Points, in no order, along strands that fork, close into loops and pass close to each other.
Two points are linked if the straight distance between their rows is under 69.7. Some points are linked to none.
Zefa: [ 29   6 -12 -16  20 -20 -16  16  18  -7  -8   7  -4  18   4  36  -6 -28
   7  24  14  -1  10]
Nipo: [ -4  16  11  30   7  -4  25   6 -28 -22  10 -21  -5  -2 -23 -32  -4   2
  -1  -6  22 -11  -1]
Linez: [  8 -23   1 -18 -10 -32   0 -15  -4  -2 -10  -2  16   8  36  34  -2 -10
  27  11   7   9 -12]
Pori: [ 34  17   3   4  31  -4  -8  -6  18  11  -2  11   0  31  14  37 -26  -7
   7  28  15 -11  11]
fek: [  7 -19  -3  16   0   2  -2  -4  13   2   5 -16  25 -11  10   2  14 -19
 -13 -11  -9   4   3]
dus: [  4  -1  19   0  -6  -6   7  -7 -38 -15   5  16   7  15  15  13  14  -9
 -17 -23 -13 -12  20]
Ref: [ 33 -18 -28   1  15  31   5 -19  16  23   1 -24  13 -22 -18   0 -10   3
  -4 -18   4  18 -15]
sud: [-33  18  22  18 -23  11   6  13  19  -1   2  17 -30   7   2  -4 -21   5
 -10  42 -32  -7  15]
lumo: [-18 -18   4   1 -18   3   7   4  18  22  13  -2  37 -14  19   5  23   8
  -5   8 -15   6  -3]
tisod: [ 12 -35  16  -5  13 -27 -17 -25   1   4 -13  -3  -6  24  43  48   6 -19
  10   5  -1   2  18]
vulis: [ -8  34 -20  -8   3  43 -16 -28 -22   6  22  10  -8 -16 -12 -15  -5  13
 -30 -46 -16   8  -9]
zafug: [ 21 -44  -9 -39 -13   9  13   3  11  28  -2 -10  36 -19  -9  17  12  12
  -1  -9  -1  11 -22]
tes: [ 11 -49  10  -4   8  -4  -6  -2 -11  24 -26 -20  -1   9   8  -9   1  20
  29   2  31  -1 -17]
ser: [-42 -11  -4   0  21  10 -41   5 -13   2   2 -14  -7  12  13 -45  27  24
   1  -5  34 -10 -21]
Duf: [-23  17  -9 -15  -6 -13  -9   9   1   5   2  46   9  10  24  28  24  10
 -32  23 -22  -5  13]
pekis: [-27 -22  22   8   4 -33 -28   5   3 -18 -11   4 -14   8  13  -3  29 -20
  14 -22   2   0  17]
Fad: [-24  19 -12 -13  -9 -11 -22  22   7 -17  -7  26  -3 -10  -2 -20  10  -1
  -1  -6 -10   5  -3]
Kif: [-20 -22  -6   6 -35  23  19   1  24  19  -4   0  13 -23   9  -7   4  13
   0   4 -33  14 -11]
Sut: [-41  28 -36  -2 -11   7 -15  -7  -6 -19  29   5  26 -28  13 -26  18  -3
  -8 -20   1  12 -18]
nakam: [ 17  27  -7  42   4  13  23 -31 -14  -2   9   2  17   5  32  24  -3 -14
 -22  -9 -24  -3  28]
Lotav: [-47 -21  32  16  13   0 -16   3   5  21  17   5  21  12  12 -27  22  36
  12   0  24 -15  -2]
Lume: [ 13  18   4  37  19  18  16  -7 -18 -16   1 -28 -23  -7 -25 -25  -4 -10
 -19 -18   6  -7  15]
dat: [ 20 -20   9  19  27   8  -1  -1 -18  25 -17 -22   4  26  11  -4  -2  29
  20  22  27 -11  -9]
vove: [  7  -2 -24   3  16  29 -11 -12  29  11   0 -19 -11 -20 -24 -27 -15   6
   2 -23   9  12 -16]
tegug: [-25  18   6  23  24  11 -27  -2  33  16  12  10   1  10   3 -35 -12  22
   9  -3  26 -14  -2]
raz: [ 13  -8 -31 -20  16 -15 -34  16  39   7 -15   4  11 -17  -5   1   5 -12
   4   0  12  16 -14]
fab: [  7 -51  21 -25   5   5  -3  -4 -15  41  -6   2  15   9   5  17  32  21
 -23 -11   5 -10   3]
zaniz: [ -1   0  14 -44  -6 -30 -23   5  14   8 -15  16 -21  19  10  21  -4  -4
  36  25   7   4   3]
Lus: [ 18   9  -9  -9   3  12   2  17  30  19   6   7  22   0 -10  26  -5   8
 -17  30 -16   3  -6]
samu: [  7  21   6  18  10 -24  24   3 -15 -24  16   0  10  28  11  19 -19  -7
  20  27  24 -14   0]
Diveg: [-16 -40  19  18 -16   2  33  -9 -14   1   6 -30  12 -13  -6 -28   9  17
  15 -27   9   1 -17]
zorev: [ 51 -24  -6   2  19  26  21   3  -6  18  -6 -27   7  -4 -36   9 -14   0
 -17   1   8  -4  -8]
gofu: [ 29  -8 -11   3  11  -1  -9  -2  -5 -10  -8  -6   0  -5  -4  11   6 -31
 -15 -20  -8   3  12]
rus: [-38  -1  20  -9 -24  -6  -5 -11   1  -2   5  37 -28   6  29   8 -20  12
 -10  50 -24  -3  16]
Vep: [-12  -6  24  -3 -14 -19  22  -3  18  -3  10 -22 -17  10   9   5 -25  11
  44  47  -7   5  -7]
Nulig: [  7  15  10  -7 -17 -22  31   9 -19 -13   5  -4   3   6 -10   2 -18   2
  28  13  12  -4 -14]
Sikuv: [ -3  34 -12  29   2  16  18 -25 -30 -12  30   6  28  -8  18  -7   7   0
 -23 -22 -11  -4  13]
gitug: [ 14  38 -24   3  -1 -11  25  -3 -22 -21   3   5  14 -11  -9  -1 -20   1
  11   1  11   6 -16]
das: [-15 -14  -3  18 -36  -1  23  22  11 -17  -8 -19 -23 -20 -14  -3  -6 -28
  -2  41 -21  13  -2]
kedu: [-23 -14  18   1  13   4 -12  10  20  19   2   6   4   7  -8 -31  -3  32
  21  -4  28 -12 -15]
Fel: [-15 -15  23   3 -14  -5  23   1  18   9  20 -13  21  11  17  15  -2  19
  13  31 -12   0 -12]
ruzu: [-18 -31  11  -9  17   1 -23  29  -7  -5   3 -18  -8   0 -30 -37  34   7
 -28 -11  18 -13  -4]
nefi: [ 27 -26  -6 -53 -11 -12  12  22  -3   9  -3   1  24  -9 -22  28   7   4
 -10   9  -6   7 -21]
zek: [ 11  29 -20 -26  -4  13 -15 -10 -17   1  -1  31   2 -14  -8  -3  -7  14
 -11 -29 -19  11  -6]
penos: [ 14  46 -24  10  -2  11  28 -22 -17 -13   5 -10   4 -34 -19  -8 -16  16
  -3 -20  -5  20 -12]
numu: [-15  15   7   5  10  26  -6   4  -5  -3   2 -13 -40  -6 -40 -52 -10  15
   2 -27  12 -10  -5]
tefe: [-24  17  18   7  -1 -12  -8 -25 -26   5   2  35   9  19  32 -10  -7  25
  19 -22  14 -12   0]
Tebi: [ 14   1  13 -53 -13  -2  -9   9 -15  16 -16  28 -11   2 -21   2 -10  13
  17 -20  -2  -2  -6]
gid: [-11  -6  15   8 -14   6  13  15  35  -3   4 -15 -31   3 -12   1 -19  -9
  -4  59 -28   1  14]
Mor: [ 11 -20  17   3  -6   8  27   9  24  11 -13 -30 -26  -9 -36 -21 -12   1
  36  -9  12   3  -7]
feke: [  9 -47   0 -24 -11  -9  -2  -8  -4  18 -18 -11  14 -12   3  -3   5   6
  19 -26  14   9 -20]
pakop: [  8 -27   4  -2   7 -27 -10  -2  16 -15  -4 -14 -11  17  35  45  23 -33
  -7  22 -21   7  30]
Gozud: [ 31   6   3  -4   9  -7 -17  -5  -6  -7 -17   7 -21  20   2  24  -1 -34
   9  -6   2  -5  29]
nefe: [  4  60 -21  17  10  33   8 -38  -9   1  17   1  -7 -22  -7  -8 -18  23
 -20 -31 -11  12   2]
Fazuz: [  1  13 -18  -3 -20  18   4  -8   7  14 -12  13   0 -22  -3  -8 -11  13
  -2 -15 -32  16  -7]
Bol: [ -5 -20  35  -4 -12 -14  13  20 -17 -19  10  -9   0   9 -12   8  22 -17
 -15  -5 -16  -9  13]
nugul: [-23  10 -12   6   0 -14 -16  46  36 -17  -4  19  -9  -5  -9   7  14 -17
 -20  42  -5  -1   3]
sal: [-21  37   3   6 -17  -6   2 -12 -22  -9   2  35   7   6  27  -5  -5  15
   7 -12 -18  -2   3]
peki: [ 33   9   2  27  14  24  27  -1   6   5   8 -25   4  -6 -34   2 -11  -6
 -24  -8 -11  -4   5]
Naru: [ 13 -15 -30 -21  -5 -36  -5   4 -12 -22  -6  12  27   0  30  34  19 -20
   7   3  15   9  -5]
kebo: [-13  -1   0  -2  11   6  -9  23   9 -16  23  -7  11 -12 -30 -29  15  -2
 -27 -11   4  -6  -8]
mifor: [ -9  22 -12   3  23  21 -23  14  26  -8  12  -8 -15  -7 -38 -35 -12   1
 -11 -14  10  -4 -12]
gomu: [-16   8 -26  -7  -3  -4 -17  21  10  -3  -4  37   5 -10   3  18  37  -9
 -51  10 -30   5  17]
vof: [ 25  38   9  49  20  12  21 -23   6  -2  -4 -12 -16   8   6  17 -21 -15
 -11  -3  -8  -7  31]
Damem: [ 13 -19  -6 -18 -17 -10   4   7  -8 -17  -7   4  -8   0  17  40  19 -25
 -32  25 -36   6  21]
Dono: [-24 -20 -16 -14  17  31 -34  14  -3   6   0 -30 -11  -2 -16 -36  21  13
 -17 -11  28  -1 -29]
vegid: [ 23   2  20 -38 -18  -3  24   0 -21  14  -5   5 -14  13 -18   9 -26  15
  29   0   5  -5  -8]
zovot: [ -9   0 -28   4 -19 -33  11   8 -31 -46   6   6  26  -6  23   6  19 -18
   9  -7   6   7  -4]
keso: [  3  10  12 -29  -1  12 -19   0 -20   6  -7  22 -19  -1 -24 -20  -2   8
 -11 -41 -11  -5   8]
sulu: [ 20   8  -3 -32   5  -9   4  22  -7  -6   8  19  19   8 -13  32   9  -1
 -25  17  -7  -6  -1]
Dez: [ 16  25   5  52  18   4  21  -8  34  -2  -6 -32 -19  -5  -8  -3 -19 -16
   8   1   4  -1  18]
bido: [ -4  18 -25   4  11  -1 -32  28  52   3 -14  17   0 -10  -9  -3  -6  -7
  -7  26  -5  10  -5]
niru: [ 19  22   5   2  12  13   0 -26  -4  23 -11  18  -9  10   5   5 -25  15
   5 -18   0  -8   8]
nin: [ 12 -21   7 -14   7  20  -4  11  -4  15 -19 -17 -34  -1 -39 -37  -7  12
  18 -18  20  -5  -6]
fimam: [ 21 -10   0   6 -10 -17  15 -26 -42 -20 -10  -2  -1  11  33  32   4 -30
   9 -23  -9   3  21]
dud: [ 18  19  -2  30  25 -13  13 -17  16   7   6  -6  13  24  23  23 -29  -1
  25  29  31  -9  -3]
mabu: [-26  21  -6  11 -22  -2  -2  -2 -17 -17   1  41   2   5  39  16   4  -1
 -19  14 -29  -1  17]
mosak: [ 15   0 -22 -16  35 -19 -32  11  28   9  -1  17  20   8   4  16  11  -5
  -9  13  31  -3  -2]
Daku: [ 14 -28  -5   4   7  -5   6  14  43  10 -11 -30   1 -11 -22 -14 -15  -6
  32   3  24   8 -24]
tosus: [-10   3  24 -19   3 -22 -19 -11  -2  16  -7  28  -2  27  23   9 -13  20
  31  -1  18  -8  -2]
Lenub: [-11  -7 -22  25 -37 -14  32  -2 -29 -32   0 -10  22 -22  26   8  17 -23
  -6   5 -21  17  -6]
miriv: [  2  -3 -14  23 -33  -9  28  12 -12 -31 -10 -20  -9 -20  -3   6   6 -40
  -5  12 -24  16   5]
fizek: [  9   0  -1 -29 -27  -5   7  -1 -13  -4 -10  10 -15   1  12  27 -10  -8
  -6  30 -31   6   7]
Nodut: [  8  -7  -1  42  21   5  12  -9  46  16  -6 -35  -2  -7  -6 -18 -19   1
  23   2  25   2  -8]
Fimi: [  4  30  17 -17 -21  -1   3  17   1  -9   1   8 -31  19 -24   6 -11 -13
  18  39 -13  -7  19]
rez: [-27  24 -30 -11  15  20 -31 -10  -9  -2  30   7  14 -12   4 -18   5   2
 -13 -18  27   1 -21]
gif: [ -9 -33  37  -1 -16   4  22  13  -8   3   6 -13   6   0 -19 -15   8  10
   1 -18  -7  -8  -5]
zom: [ 11  14  15   1   0  17   4 -10  14  23   6  14  11  12  12  20 -12  13
  -8   6 -25  -8   8]
dokek: [  8   2  -1  13   5  18   9 -25 -44  -1  10  -3  11  -1   5 -10   3   5
 -20 -27   5  -8   4]
peme: [-49 -21  28  12   0 -28 -12  14   6 -13   8   2  11   2   5 -22  29   6
  10 -13   8  -4  -3]
bokiz: [-15 -22  -7   4  -4  25   3 -14   3   6   7 -23   1 -23  -9 -36   7   9
  -4 -38   2   4 -14]
tar: [ -5  11 -16  14  32  29 -27 -12   1  13  11  -3   6   4   6 -19  -2   8
 -15  -3  24 -12  -2]
reb: [  7   4 -11 -51 -23 -21 -21   4  -5  -4 -18  26 -29   8   7  29  -3 -14
  15  44  -3  10  12]
kimo: [ -4 -24  11  15 -12 -24 -14 -17 -20 -19 -19  -5 -16   3  31   7  21 -37
  20 -34 -11   9  26]
lepum: [ -1  34  21  13   6   5  16   7 -23  -5   2  -2 -27   9 -39 -34 -18  13
  16  -3  25 -18   3]

A tip is a point with one link. Name the tips that can be reached along the links from each point below, in the order of the rows.
Dono -> ser, Sut
gitug -> Vep, nugul
tes -> dat, niru
sal -> rus, gomu

A fork is a point with three links, a tip a point with one. Leave the first point through the second and follow the links. Name the first fork or tip that comes.
rez; tar -> dus
Duf; mabu -> rus
fizek; reb -> gomu
niru; zom -> dat
dus; dokek -> numu
dat; tes -> niru
